Points, in no order, along strands that fork, close into loops and pass close to each other.
In the rows, 128 means zero.
Points whose rows are less than 102 apart are linked; no others are. Some points are linked to none.
q524: [100 130  59 141 102 120 129 103 163 143 165 150 119 157 134 103 108 125
 125 168 119  91 120 121 104 145]
q636: [120 162 159 123 126 136 120 126  39 149 100 130 108  28  56 130 156 108
 124 100 178 125 134 171 152 113]
q906: [139 155  83 128 109 105 135 121 165  99  99 127 136 151 157 147 155 104
 167 135 129 153 104 138 116 147]
q373: [160 185 133 125  90 168 133 120 108 135 129 147 101  59 124 132 169 101
 149 101 129 117  66 194 145 118]
q497: [141 136 139  99 115 100 130 159 166 108  96 101 135 143 129 135 125 136
 154 103 135 195 134 111  87 148]
q528: [104  87 108 154 164 138 128 165 119 102 112 129 106 165 142 146 142 106
 125 156 114 142 107 127 146 116]
q126: [109 152  95 142 126 120 121 144 188  98 121 127 144 147 150 140 120 119
 143 126 122 146 130 130  99 139]
q173: [134 124  95  86  97 108 131 117 150 151 108 118 171 137 139  98 115 142
 192 116 134 144  92 119 107 165]
q925: [158 201 103 100  84 118 105  78  99 158 101 142 142  62 119 100 152  94
 138 109 152 145  70 198 164 151]
q676: [149 117 188 131 164 127 138 154 150 120 161  98 153 140 151 160  87 152
  81  96 104 153 211 105  89 116]
q171: [121 107 178 117 168 157 131 159 114 135 163 127 121 158 142 105  88 106
 112 139 104 157 104  85 136 138]
q738: [129 185 163 127 147 132 133 139 174 110 131 106 138 114 131 152  85  87
 123  77 115 141 141 105 127 162]
q260: [139  95  85 151 135  77 131 147 147  85  83  95 156 174  91 137 148 134
 163 146 138 162 154 116 115 132]
q406: [132  92 113 110 124 111 141 107 161 104 108 134 148 172 113 122 103 164
 162 123 145 131 181 123  69 122]
q262: [128 199 150 104 154 132 123 148 124 141 124 118 133 102 123 146  96  81
  92  95 129 139 113 101 167 160]
q477: [ 78  87 116 139  98 155 128 105 100 165 146 168  92 142 146  73 127 125
 148 140 130 114  66 150 118 153]
q915: [146 148 125  97  90 131 153 130 149 114 115 136 153 152 133 109 143  95
 168 105 106 100  66 106 121 165]
q275: [104 114 119 200 150 104 116 150 150  71 105  89 156 167 109 173 139 116
 126 125 124 107 161 106 127 117]
q484: [152  74  79 127 111  92 119 105 164 130 114 154 166 187 104 105 116 170
 159 201 164 118 148  87 118 147]
q918: [146 176  64  77  94 112 132 102 168 139 147 145 154 116 141 110 101 122
 148 147 138 115 107 114 132 166]
q998: [128 175 165 155 156 131 111 163 164 108 142  85 131  86 141 172  85 123
  94 127 103 145 116  69 134 127]
q270: [132 107  77 108 118 104 129 125 183 117 127 150 151 168 132 109  91 163
 157 153 128 155 157 114 100 129]
q21: [123 111 162 180 167 166 105 157 113 141 186 119  88 109 161 138 112 150
  81 152  78 147 141 125 157  88]
q289: [153 113 183 104 157 129 123 143 135 127 119 104 139 142 137 159 106 164
 113  95 119 140 219 123  62  93]
q174: [154 168 148 122 132 151 133 142 130 124 109 130 108 103 167 157 147  82
 133 125 115 136  59  92 168 149]
q397: [ 94  91  71 180 132 143 132 133 115 117 132 156  96 145 118 119 157 128
 124 175 138 110 124 185 124 114]
q631: [123 100 134 116 150 150 106 152 113 123 153 135 134 171 161 105 130 134
 124 134 121 183 114 160 132 115]
q274: [144 168 161 124 104 180 144 131  86 162 119 148  89  46 118 126 175  96
 141  98 121  92  64 160 169 111]
q473: [136 125  54 120 106 123  98 115 138 177 117 149 136 104 168 102 131 161
 176 185 153 176  97 151 131 151]
q688: [105  57 167 104 130 135 167 118 113 130  94 118 114 177  96 146 128 154
 145 111 140  88 159 104  77 130]
q747: [139 102 138 163 164 106 150 117 149  79  64  83 125 126  94 188 155 155
 150 120 151 110 208 125  93 126]
q255: [132 158  47 123 112 117 113 100 171 132 169 149 146 124 153 122  95 124
 136 176 127 112 126 130 111 156]
q957: [ 95 126 119  88 116 123 131 125 153 139 148 129 155 167 121  89  75 129
 135  93 140 136 117 109  98 132]
q399: [112 125 143 111 163 159 103 158 109 151 155 130 113 125 149 101 105 115
  84 124 106 180 109 163 147 103]
q901: [115  81 119 124 126 101 157  89 116 112  69 124 160 168  30 133 151 161
 114 124 186  94 203 132 123 123]
q782: [137 108  87 120  83 109 152 111 139 133 113 149 170 177 134 106 138 127
 171 136 118  75  71 113 119 173]
q442: [124 172 106 148 101 153 120 131 129 111 175 131 100 108 148 145 162  92
 129 102 117  91  73 154 144 121]
q370: [111 182 150 114  82 151 133 100  89 169 108 175  92  46  75 117 147 116
 130  93 180  85 104 169 140 107]
q632: [ 80 108  98 146 139 153 110 140 132 133 170 131  88 123 158 115 131 124
 113 127 108 123 117 167 130 104]
q449: [142 175  75 116 106 120 131 107 156 121  98 141 139 116 164 112 130 104
 161 135 126 149  72 161 126 149]
q482: [144  69  78 140 107  72 129  87 130 139  91 141 202 184 113 103 125 172
 181 189 174 115 136  92 135 172]
q656: [131  94 113 151 146  85 143 106 145  84  61 103 141 152  76 148 158 162
 152 131 166 121 223 138  90 106]
q980: [146 104 173 138 161 134 127 154 123  87 174 119 129 203 161 113 118 137
  98 127  84 152 163 133 148  95]
q19: [110 120 115  88 122 133 111 143 105 158 155 150 135 110 132  66 121 148
 133 135 111 169  83 152 136 157]
q222: [122 130 144 188 167 152 122 155 132 142 182 109  90 110 167 159 101 126
  72 164  85 126 128  83 146 115]
q892: [138 180  95 112  78 144 136  71 122 177 136 177 107  51 130 101 130 130
 145 137 157  71 108 165 130 104]
q318: [107 149 136 143 150 179 125 157 112 126 138 129  86  93 161 163 115 107
 101 149 122 125  78 111 145 109]
q652: [118 134 120 148 137 137  87 144 164 129 172 141 127 142 137  84 100 156
 100 120  85 161 151 162 142 116]
q161: [114 147 112 101  91 147 110  88  97 205 137 163 116  42  91  88 115 159
 130 140 192 125 130 177 114 105]
q487: [165 130 179 151 151 107 136 151 156 108 122  71 154  95 173 204 108 150
 101 144 102 145 192  70  82 129]
q867: [ 88 121 177 117 124 166 131 122  68 194 134 164  73  72  79 101 114 121
  85 106 154 133 149 176 148 112]
q192: [107 141 174 145 168 159  82 161 107 163 176 121  81  77 130 119 118 142
  69 144 111 155 117 116 157  94]
q739: [120  64 179 111 156 133 129 161 106 144 150 127 126 201 158 113 115 116
 116 129 101 153 113  87 136 127]
q193: [107 153 140  98 123 164 106 162 103 156 111 140 115  81 131 119 123 131
 118 121 146 196  78 154 142 153]
q343: [147 163 167 121 145 127 159 133 149 115 120  76 126 111 128 186  87 123
 110  97 122  94 157  68 105 111]
q551: [120  80 114 124 120 166 122 153  94 151 150 157 114 143 158  88 146 165
 138 154 134 167 104 186 128  99]
q493: [ 86  80 120 119 119 146 135 122 118 135 139 137 116 175 144  96 120 112
 156 132 118 117  72 109 130 152]
q229: [160  81 168 150 165 117 136 122 120  88  89 107 131 155 102 174 167 183
 109 131 148 142 252 159  93  98]
q746: [113  78 162  81 114 136 155 163 118 124 123 114 149 175 128 117 117 151
 146 104 121 118 107  81 110 152]
q351: [ 69 113 110 156 135 139 115 134 146 114 174 114 106 173 153 132 111 115
  98 123 115 117 128 121 117 128]
q894: [140 149 151 130 178 137 111 152 108 165 154 106 122 103 154 150  97 124
  99 136 119 184 123  72 168 127]
q287: [119 112 163 106 155 119 122 157 137 112 178 116 140 169 154 104  98 131
  74 110  97 155 153 131 126 109]
q278: [134 205  87 155  99 147 110 108 134 165 138 132 103  47 113 118 122 123
 158 112 155 123 117 200 128 109]
q59: [113 166 130 149 151 136 109 163 172 111 144 125 140 109 151 132 116 104
 121 107 104 147 126 141 117 153]
q213: [ 97 165  75 118 110 141 111 101 132 150 153 142 126 111 134  89  93 119
 117 132 131 121  90 155 121 123]
q586: [139  61 192 148 174 106 135 119 115 104 118 121 125 195 104 155 136 151
  77 125 122 104 229  92 155  79]
q535: [129 189  77 131  92 144 102  85 130 174 136 162 112  65 114  94 110 111
 128 137 145 109  99 176 139 126]
q776: [143 145  91 105  87 136 151  96 118 189 141 165 126  36 140 121 130 132
 151 177 182  93 136 175  97  95]
q798: [129 172 103 134 101 156 131 121 115 121 152 142  98  80 143 120 182  98
 159 122 134 109  79 174 126 103]
q777: [129 143  63 140 106 141 120 111 122 119 154 148 113 104 148 118 161 118
 166 166 156 110  90 162 116 125]
q594: [123  53 165 126 154 128 138 145 122 113 129 131 141 229 128 104 129 131
 122 124 118 138 159 112 137 133]
q765: [175 185 161 132 148 124 140 127 162 109 133  95 124 110 173 191 121  84
 134  96  93 105 125  57 154 128]
q371: [156 107 185  97 166 143 164 153 112 135 117 104 130 136 125 163 104 133
 125 117 130 127 164  64  81 124]
q609: [134  73 102 125 103  92 159 102 124 111  67 132 170 164  57 123 158 153
 180 140 167  75 144 107 105 151]
q378: [115 198 137 158 138 143  83 161 129 136 130 112 103  53  93 133 119 111
 101 111 121 163 120 139 151 138]
q904: [154  99 172 148 184 136 161 122 128 114 135 104 128 120 142 194 101 161
 127 159 135 103 192  28 116 104]
q977: [153 118  96 134 120  89 153  94 164  89  64 111 160 147  97 152 146 144
 179 141 172 121 189 124  92 152]
q875: [108 107 135 112 107 152 116 134 120 152 195 151  91 171 135  60 113 138
  88 122 100 158 122 155 139 114]
q259: [135 104  81 135 102  81 161  90 147  84  76 137 169 175  75 121 159 121
 165 160 165  80 122  94 146 154]
q891: [125 195 147 153 151 140  92 159 151 132 140  92 108  66 126 138 113 116
 111 117  94 161 101  90 154 131]
q162: [102 132 121  96 102 141 123 144 102 158 125 136 150 114 129  76 119 116
 125 111 120 135  42 136 139 171]
q927: [ 88 124 144 131 138 135 129 133 157 106 175 105 119 143 139 135  89 115
 113  91 113 113 140  99 111 132]
q797: [159 138 153 124 192 109 119 139 132 162 142 104 138  98 162 157  89 133
 111 151 109 166 156  38 140 135]
q807: [101  73  46 132 106 104 131 125 125 121 133 153 143 179 112  98 137 152
 131 182 120 119 123 135 144 135]
q613: [ 96 154 131 118  77 153 141 106 101 177 134 172  95  35  83  96 132 135
 141 108 198 105 131 166 113  96]
q435: [107 164 166 129 140 153 117 139  55 164 136 126  80  32  93 139 146 104
 104 115 150 114 115 145 148 104]
q935: [111  87 168  95 126 125 171 147 116 110 115 101 115 160 113 146 122 132
 153 111 133  84 128  68 105 141]
q786: [119  85 135 118 151 109 149 150 126  78  79 117 143 179 100 171 145 131
 122 131 141 109 157  89 104 116]
q754: [140 147 203 173 176 129 102 133 142 132 173  97 162  91 171 168  81 148
  71 144 100 157 161  64 129 136]
q619: [131  65 193 144 150 105 147 107 105  89 102 121 137 217  66 118 160 161
  78 113 138 102 220 117 160  83]
q481: [193 175  77 124  60 133 128  81 120 191 111 160 141  83 169 108 175 131
 175 159 138 122  61 166 149 147]
q563: [124 127 146  82 116 128 131 167 112 134 116 117 156 141 127 105 121 123
 135  99 117 158  79 102 113 160]
q58: [133 219 135 137 119 144 113 120 113 136 127 122 105  71 109 136 124  78
  94  82 116 112  85 169 180 121]
q458: [151 127 162 121 148 135 168 122 133  99  98  83 111 115 129 204 116 128
 136 105 127  59 163  82  91 101]
q723: [128 146 164 126 161 120 111 170 134 109 161  97 159 135 145 137  86 119
  79 105 100 165 158 104 110 112]
q842: [134 100 143 141 140 111 121 137 177  92 128 139 162 197 134 122 121 158
 121 115 102 135 212 134 102  99]
q320: [142 183 117  94 125 113 126 125 133 126 121 109 152 113 157 130 138  70
 136  79 109 148  89 139 142 152]
q211: [133  87 134 113  97 105 174 115 123  93  64 116 164 163  85 147 171 139
 180 114 149  56 117 102 114 152]
q22: [ 93 139 110 122 119 152 115 140 133 152 107 159  99 115 152 114 141 113
 151 119 115 122  80 149 131 134]
q661: [ 86 126 146 114 103 157 132 120  51 188 125 171  99  65  55  72 120 126
 106 115 162 110 114 180 144 137]
q582: [113 139 136 158 142 163 101 144 137 137 176 158 104 102 142  89 120 152
  73 117 100 170 154 210 149 104]
q702: [165 147  60 127  88 118 123  90 137 125 133 148 142 115 173 115 151 130
 173 198 150 104  73 141 131 141]
q498: [134 123 126 111 122 109 163  95 133  71  56 111 136 141 100 184 169 121
 164 108 146  60 169 133  86 117]
q539: [106  62 115 109 121 110 155 152 114 127 103 109 156 201 127 128 139 137
 147 120 129 123 107 102 124 148]
q253: [164  95 202 149 178 123 148 111 134 124 171 118 133 143 165 171  93 184
 101 159 103 118 221  52 118  89]
q492: [111 106 114 106 104 151 108 135  98 183 132 161 119 104 138  75 145 169
 143 142 136 165  87 179 123 122]
q885: [ 76 137 126 126 113 171 135 109  94 176 125 152  65  88 116 101 114  93
 102 106 128 106  85 152 135 114]
q51: [142 133 153 111 163 121 135 154 127 131 116  88 127 123 162 162 120 114
 153 113 118 163 127  76 129 150]
q627: [121 113  74 117  87 153 144  94  89 188 146 154 104  85 133  75 128 137
 156 154 143  89  72 166 111 114]
q468: [130 138  64 120  76 139 141  88 119 168 140 154 126 108 144  76 124 118
 153 149 116  92  39 157 137 137]
q548: [128 116  89 102  92 135 103 111 101 208 118 168 135  71 151  77 129 166
 157 170 152 151  95 172 123 128]
q860: [132 162 168 113  79 178 141 104  70 167 141 157  89  82 117 102 157  94
 121  93 134  78  38 160 168 129]
q651: [143  87 166 167 172 129 127 116  80 105  56 111 122 133  67 184 178 159
 117 139 159 132 224 157  94 116]
q134: [119 108 135  93 104 157 139 107  92 202 152 183 112  70 103  56 113 165
 128 136 166 136 138 193 126 106]
q833: [ 93  92  84 169 145 121 123 132 140  80 103 126 126 185 113 137 141  97
 139 142 143 133 119 125 160 131]
q620: [ 98 153 119 115 112 167 142 114 109 148 119 163  88 108 147 113 136  79
 124 119 109  89  48 151 142 124]
q241: [ 89 142 139 108 156 127 104 144 114 143 158 117 117 130 119 100  87 103
  80 105 108 147 107 136 144 122]
q960: [123 118  85 137 113  91 147 113 150  70 120 111 156 170 107 137 145 124
 168 140 145  91 116 105 112 137]
q741: [151  98  59 147 105  84 121 100 133 118  81 132 178 163 125 119 154 149
 179 201 162 149 114 120 134 173]
q678: [206 189 129  97  72 118 126 102 151 121 118 154 137 112 142 109 181 106
 152  89 105 143  50 163 172 145]
q450: [108  93 138 152 176 124  92 160 116 129 142 124 105 156 167 143 146 117
 110 144  91 154 121  99 140 109]
q457: [169 170 111 128 107 119 136 125 162  74 104 127 130 150 170 166 175  88
 158 106 112 130  84 149 151 141]
q407: [179 187 161 112 148 133 149 131 128 128 118 105 124 104 161 167 114  78
 126 108 106 130  73  61 179 139]
q50: [103  63  90 138 119  99 138 126 145 102 124 141 154 215  93 107 139 151
 129 155 134 111 167 119 123 129]
q227: [117  91 104  89 104 132 116 127 128 151 154 148 166 170 147  59 112 155
 146 150 122 164 102 140 129 152]
q2: [ 98 142 107 139 121 145 137 145 142  93 159 118 113 149 151 150 136  89
 120 127 118  96  84 126 129 133]
q638: [145 141 172  60 107 128 166 129 134 118 106 105 147 122 122 152 113 118
 141  73 130  97 107  84  95 145]
q248: [ 86  88  91 157 123 132 138 118 133 106 124 136 114 196 121 106 134 100
 143 152 135 106  88 114 140 149]
q699: [150 124  49 146  96  95 122  90 132 128 102 158 161 150 136 121 145 131
 174 208 161 100  82 113 150 145]
q394: [109 145 160 165 149 154  91 166 162 128 185 123 123 119 138 108  95 137
  70 114  87 162 158 133 147 131]
q513: [ 99 132 123 109 114 146 116 126  67 183 117 159 122  71  82  74 120 136
 127 116 150 155  83 186 164 169]
q225: [153 148 192 137 166 117 122 127 130 139 170  90 168  67 137 152  56 162
  72 135 119 141 175  32 123 126]
q893: [131 192 150 142 123 122 110 119  83 151  87 124  96   5  76 139 160 105
 129  94 151 141 143 180 158 132]
q995: [157 168 139 106  92 134 145 125 124 134 131 145 143 125 135  91 141  88
 140  82  91  98  35 132 167 158]
q127: [135 125 185 181 165 120 111 156 170  95 141  82 170 107 173 189  95 142
  85 130  96 154 173  91 105 144]
q209: [106 190 126 138 122 153 122 103  72 165 130 142  81  75  99 115 126  81
  94  86 128  95  86 170 171 125]
q848: [151 118 155 181 158  99 140 142 159  79  74  71 136 135 117 194 157 121
 147 134 122 146 188  86  96 133]
q191: [ 93 147 136 140 126 172 117 153 110 164 155 149  89  53 114 120 133 137
  96 122 144 131 128 184 111  92]
q45: [142 108 148 169 147  88 125 156 177  73 108  79 138 150 137 170 142 141
 149 127 121 180 202 120 100 140]
q503: [ 96 141 178 147 151 176  98 161  96 167 148 142  79  52 116 134 113 151
  58 121 132 143 152 158 144  91]
q853: [116  74  58 138 104 148 126  96 107 189 164 175  86 138 143  92 115 153
 142 190 140 112 121 165 117 120]
q553: [126  92 158 151 185 120 113 162 141 116 146 107 119 157 175 157 116 145
  99 150  89 155 163  77 150 102]
q379: [112 133 128 133 124 129 153 157 131  70 132 104 132 167 140 178 133 107
 113 129 135  86 100  91 120 121]
q17: [152 113 185 160 155 131 127 128 144 110 108  74 135  93 147 209 117 166
 118 128 116 111 222 107  62 117]
q622: [115 120  77 168 147 150 123 151 115 105 102 140 102 131 149 152 158 105
 140 150 128 132 102 171 123 113]
q690: [ 97 117 171 125 122 172 114 126  88 178 178 170  79 114 112  79 116 135
  66 113 127 148 151 190 144 106]
q124: [ 82 153 118 101 119 121 100 120 135 146 155 116 133 126 113  78  86 104
 108  92 127 130  97 128 124 143]
q593: [199 170  66 123  81  79 144  89 164  95 119 137 170 159 154 144 172 111
 176 152 124 110  91 135 143 149]
q555: [134 102 197  85 168 137 150 142 123 136 160 105 126 151 131 134  78 130
 102 125 118 135 146  65 109 129]
q604: [136 105 111 118 108  85 140 160 149 105  63  97 144 170 120 136 158 147
 179 131 134 172 139 113  90 140]
q929: [203 164  87 104  67 105 147  97 160 104 126 141 156 141 155 115 174 118
 185 112 106 129  70 139 146 151]
q434: [109  73  93 116  79 164 147 103  88 208 165 163  97 115 129  71 123 161
 131 163 140 113 104 175 106 112]
q165: [108 185  99 148 121 142  83 150 112 144 156 125 118  73  96 100 108 116
 101 106 118 147 113 172 135 127]
q566: [126  97 163 145 172 125 158 142 137  93 143  92 112 145 135 179 103 130
 119 151 116  95 150  36 123 118]
q314: [121 199  99  84 100 119 129 116 172 105 155 132 151  97 123 111 106 109
 112 103 130 117 121 131 132 159]
q573: [133  98 126 125 159 105 113 159 134  85 136 109 140 186 156 129 138 132
 127 134 129 189 140 133 119 122]
q462: [145 199  96 108 114 125 117 109 133 136 117 135 129  87 141 118 136  87
 138 102 123 165  79 169 142 154]
q576: [124  82 122 156 165  81 136 114 151  74  77 120 175 167  60 133 146 150
 119 140 153 146 215 142 115 120]
q602: [100 140 167 114 158 158 109 144  52 202 145 130  87  62 112 127 124 113
  90 131 130 138 100 127 176 133]
q419: [170 166 141  91 127 106 150 116 149  99 112 110 142 134 173 157 158  79
 164  83 113 131  88 121 140 156]
q60: [148 206 126 114 101 123 104 102  76 154  91 149 117  69  75 119 159  98
 124  87 145 121  80 191 187 142]
q866: [147 140 143 107 144 112 152 139 147  95  91  91 138 144 161 179 143  84
 168 109 125 118 115  81 131 151]
q212: [179  91 195 127 153 124 132 146 126  93 119 121 135 176 127 156 141 172
 122 111 118 135 242 123  93  83]
q510: [ 97 129  73 143 127 129 101 114 141 141 166 137 120 105 162 104 114 139
 130 142 119 141 127 177 113 117]
q868: [103 119 181 149 141 173  98 133 105 145 196 146  85 125 164  93 118 137
  67 111  99 146 155 182 168  93]
q878: [125  88  49 139 100 132 126  99 121 176 149 170 116 146 150 102 121 152
 154 220 136  95  98 122 146 157]
q834: [159 182  92 109  74 132 116  84  95 193 105 170 141  50 127  98 154 121
 161 134 159 142  69 188 132 154]
q46: [109  58 132 128 156 113 155 114  95 111  80 122 137 182  54 156 154 140
 116 124 165  90 207 140  98 112]
q69: [132  48 161 128 131 100 153 115 112 103 115 138 144 245  87 111 140 141
 108 121 127 119 194 122 131 101]
q366: [127 119  81 127  95 150 135 109 124 179 156 169 111  78 140 112 138 166
 143 177 164 112 142 191  89  88]
q196: [ 95 108 118 124 103 165 135 135 105 172 167 166  88  81 130 111 147 153
 118 131 151 110 149 191  91  87]
q942: [153 198 131 120  79 139 112  73  86 160  95 187 116  62  61 105 151 103
 132  89 156  87  87 190 174 115]
q544: [155 132 116  94  87 101 165 122 157  75 121 121 158 155 131 131 147 106
 173 114 129  82 102 103  94 135]
q108: [116 143 118 132 132 146 114 158 144 137  95 129 112 121 164 145 155  98
 159 123 103 146  70 124 156 132]
q951: [172 119 210 156 168 124 119 138 146 103 176 105 145 168 184 150  91 160
  87 131  79 150 199  95 176  93]
q732: [120  97 144 162 133 121 110 125 140  81 182 145 133 219 160  98 124 154
  89 134  95 133 172 166 157 106]
q717: [112 115 130 183 143 110 110 155 182  75 142  90 155 143 153 155 123 140
 123 120 100 159 178 142 113 143]
q8: [ 96  76 108 161 142 108 116 154 148  94 155 122 131 193 112 135 141 148
 112 138 109 122 173 120 135 115]
q800: [160 159 101 100  69 144 132  91 126 153 143 158 147 118 147  87 151 108
 147 122 112  84  33 154 160 144]
q96: [122 104 146 118 161 119 139 158 145  77 121 109 139 174 135 159 115 135
 118 128 122 147 166  96 102 118]
q940: [122 179  77 148 108 138  81 113 146 173 144 143 117  50 129 104 131 142
 137 140 152 168 143 194 103 111]
q858: [ 96  73  92 184 150 140 113 124 123 111 159 159 104 177 131 105 148 138
 114 167 112 133 148 184 145 103]
q182: [153  85  84 150 133  66 131 111 142  93  85 123 182 181  65 111 140 153
 140 163 171 153 186 124 113 124]
q519: [ 95  65 141 172 132  95 118 120 142  77 160 128 123 231 118 102 142 144
  80 146 103 123 183 127 149 102]
q879: [ 91  97 129 127 105 169 112 124 100 187 199 157  79 140 123  75 122 129
  98 118 121 143 120 184 130 116]
q475: [160 107 150 127 187 108 132 149 142 128 128  86 128 134 167 183 116 137
 131 139 113 166 163  55 137 130]
q239: [142 140 165  98 125 104 144 151 173  97  84  83 117 113 128 150 140 141
 159 101 130 150 163 108  70 128]
q502: [175 140 167 123 169 116 160 116 140 122 119  98 121  94 147 200 121 140
 151 154 141 112 166  17 103 123]
q178: [124 115  75 107  97 115 111 116 118 168 116 137 165 120 164  87 133 145
 175 141 134 152  57 146 137 167]
q291: [115 133 157 119 164 162 112 152  90 182 156 120 104  94 154 132 119 114
 121 136 130 161  91 105 180 148]
q768: [125 201 154 115 148 140  98 133  76 153 119 131 117  72 103 153 121  80
  95 117 139 145  95 120 193 165]
q80: [ 98  69  98 139 113  82 150  94 134 100 103 131 155 198  42 119 135 144
 117 148 168  92 177 104 122 122]
q909: [192 194 147 111 104 129 129 112 149  98 141 150 128 123 143 127 161  90
 135  84 106 115  53 140 183 129]
q445: [128  69 170 141 180 107 148 140 120  99 102 110 139 172 101 181 139 149
 103 134 126  98 213  99 109 101]
q336: [121 152 127 100 120 117 100 156 152 126 116 118 127 117 148 116 128 130
 144 116 123 216 118 139 118 166]
q561: [130 146 127 136 126  88 138 120 170  72  77 108 157 148 133 184 157 113
 154 102 129  83 166 121  77 126]
q975: [162 130 159 115 138 124 162 104 113 101  60 102 111 123 119 208 155 126
 168  95 131  68 159 110  90 112]
q598: [135  82 125 166 149  75 109 124 174  69 103 125 160 195 103 116 138 158
 124 136 121 130 213 140 129 102]
q923: [117 128 140 180 148 116 116 147 172  75 138  73 155 139 140 177 122 122
 132 113 112 108 155 106  99 128]
q534: [121 104  70 139 104 133 120 110 140 164 188 166 112 166 144  73 100 143
 122 180 120 131 131 149 124 129]
q859: [140 102 150 149 169 115 175 134 123  93 106  86 128 152 124 195 113 101
 137 122 122  78 146  65 120 117]
q348: [133 114 104 132 127 118 103 150 182 103 152 154 148 175 126 102 113 164
 119 129 105 157 163 135 105 118]
q655: [116 106 122  79 117 116 144 121 150 120 106 121 151 154 111 115  99 141
 166 103 145 105 143 105  76 135]
q16: [123  99 119 130 137 124 169 100 110 106  56 119 124 143  70 168 156 120
 139 116 163  73 187 146  80 122]
q135: [118 177 131  91 132 118  95 169 122 139 108 128 123  89 112 108 125 116
 110 111 139 216 105 148 149 165]
q385: [123  95  62 120 109 116 130 143 141 134 123 151 155 159 128 107 141 136
 166 166 117 119 106 122 122 155]
q641: [152 178 181 123 156 119 136 137 135 117 135  84 134  76 125 173  72 134
  92 115 117 119 142  26 128 126]
q538: [160 221 159 124 130 122  98 129  90 120 116 131 114  80 104 156 137  77
  88  91 124 139  80 129 216 143]
q303: [165  84 208 136 171 120 146 132 124 106 157 122 129 195 155 146 101 159
  98 141 103 130 192  60 148  92]
q693: [145 153 167  66 122 116 143 155 121 127 103  98 156 109 104 123 107 112
 126  87 124 130  96  80 130 162]

How many points has the smallest loop of links through each point below? Write none if it is on no loop.
q320 | 6
q636 | none
q124 | none
q723 | none

A fork is a point with three links, a tip a point with one. Leave the first point through the second and follow the links. Name the first fork or tip that comes.
q58, q209 | q765
q289, q676 | q50
q739, q594 | q631
q445, q586 | q371
q885, q209 | q906
q8, q519 | q651
q222, q21 | q535
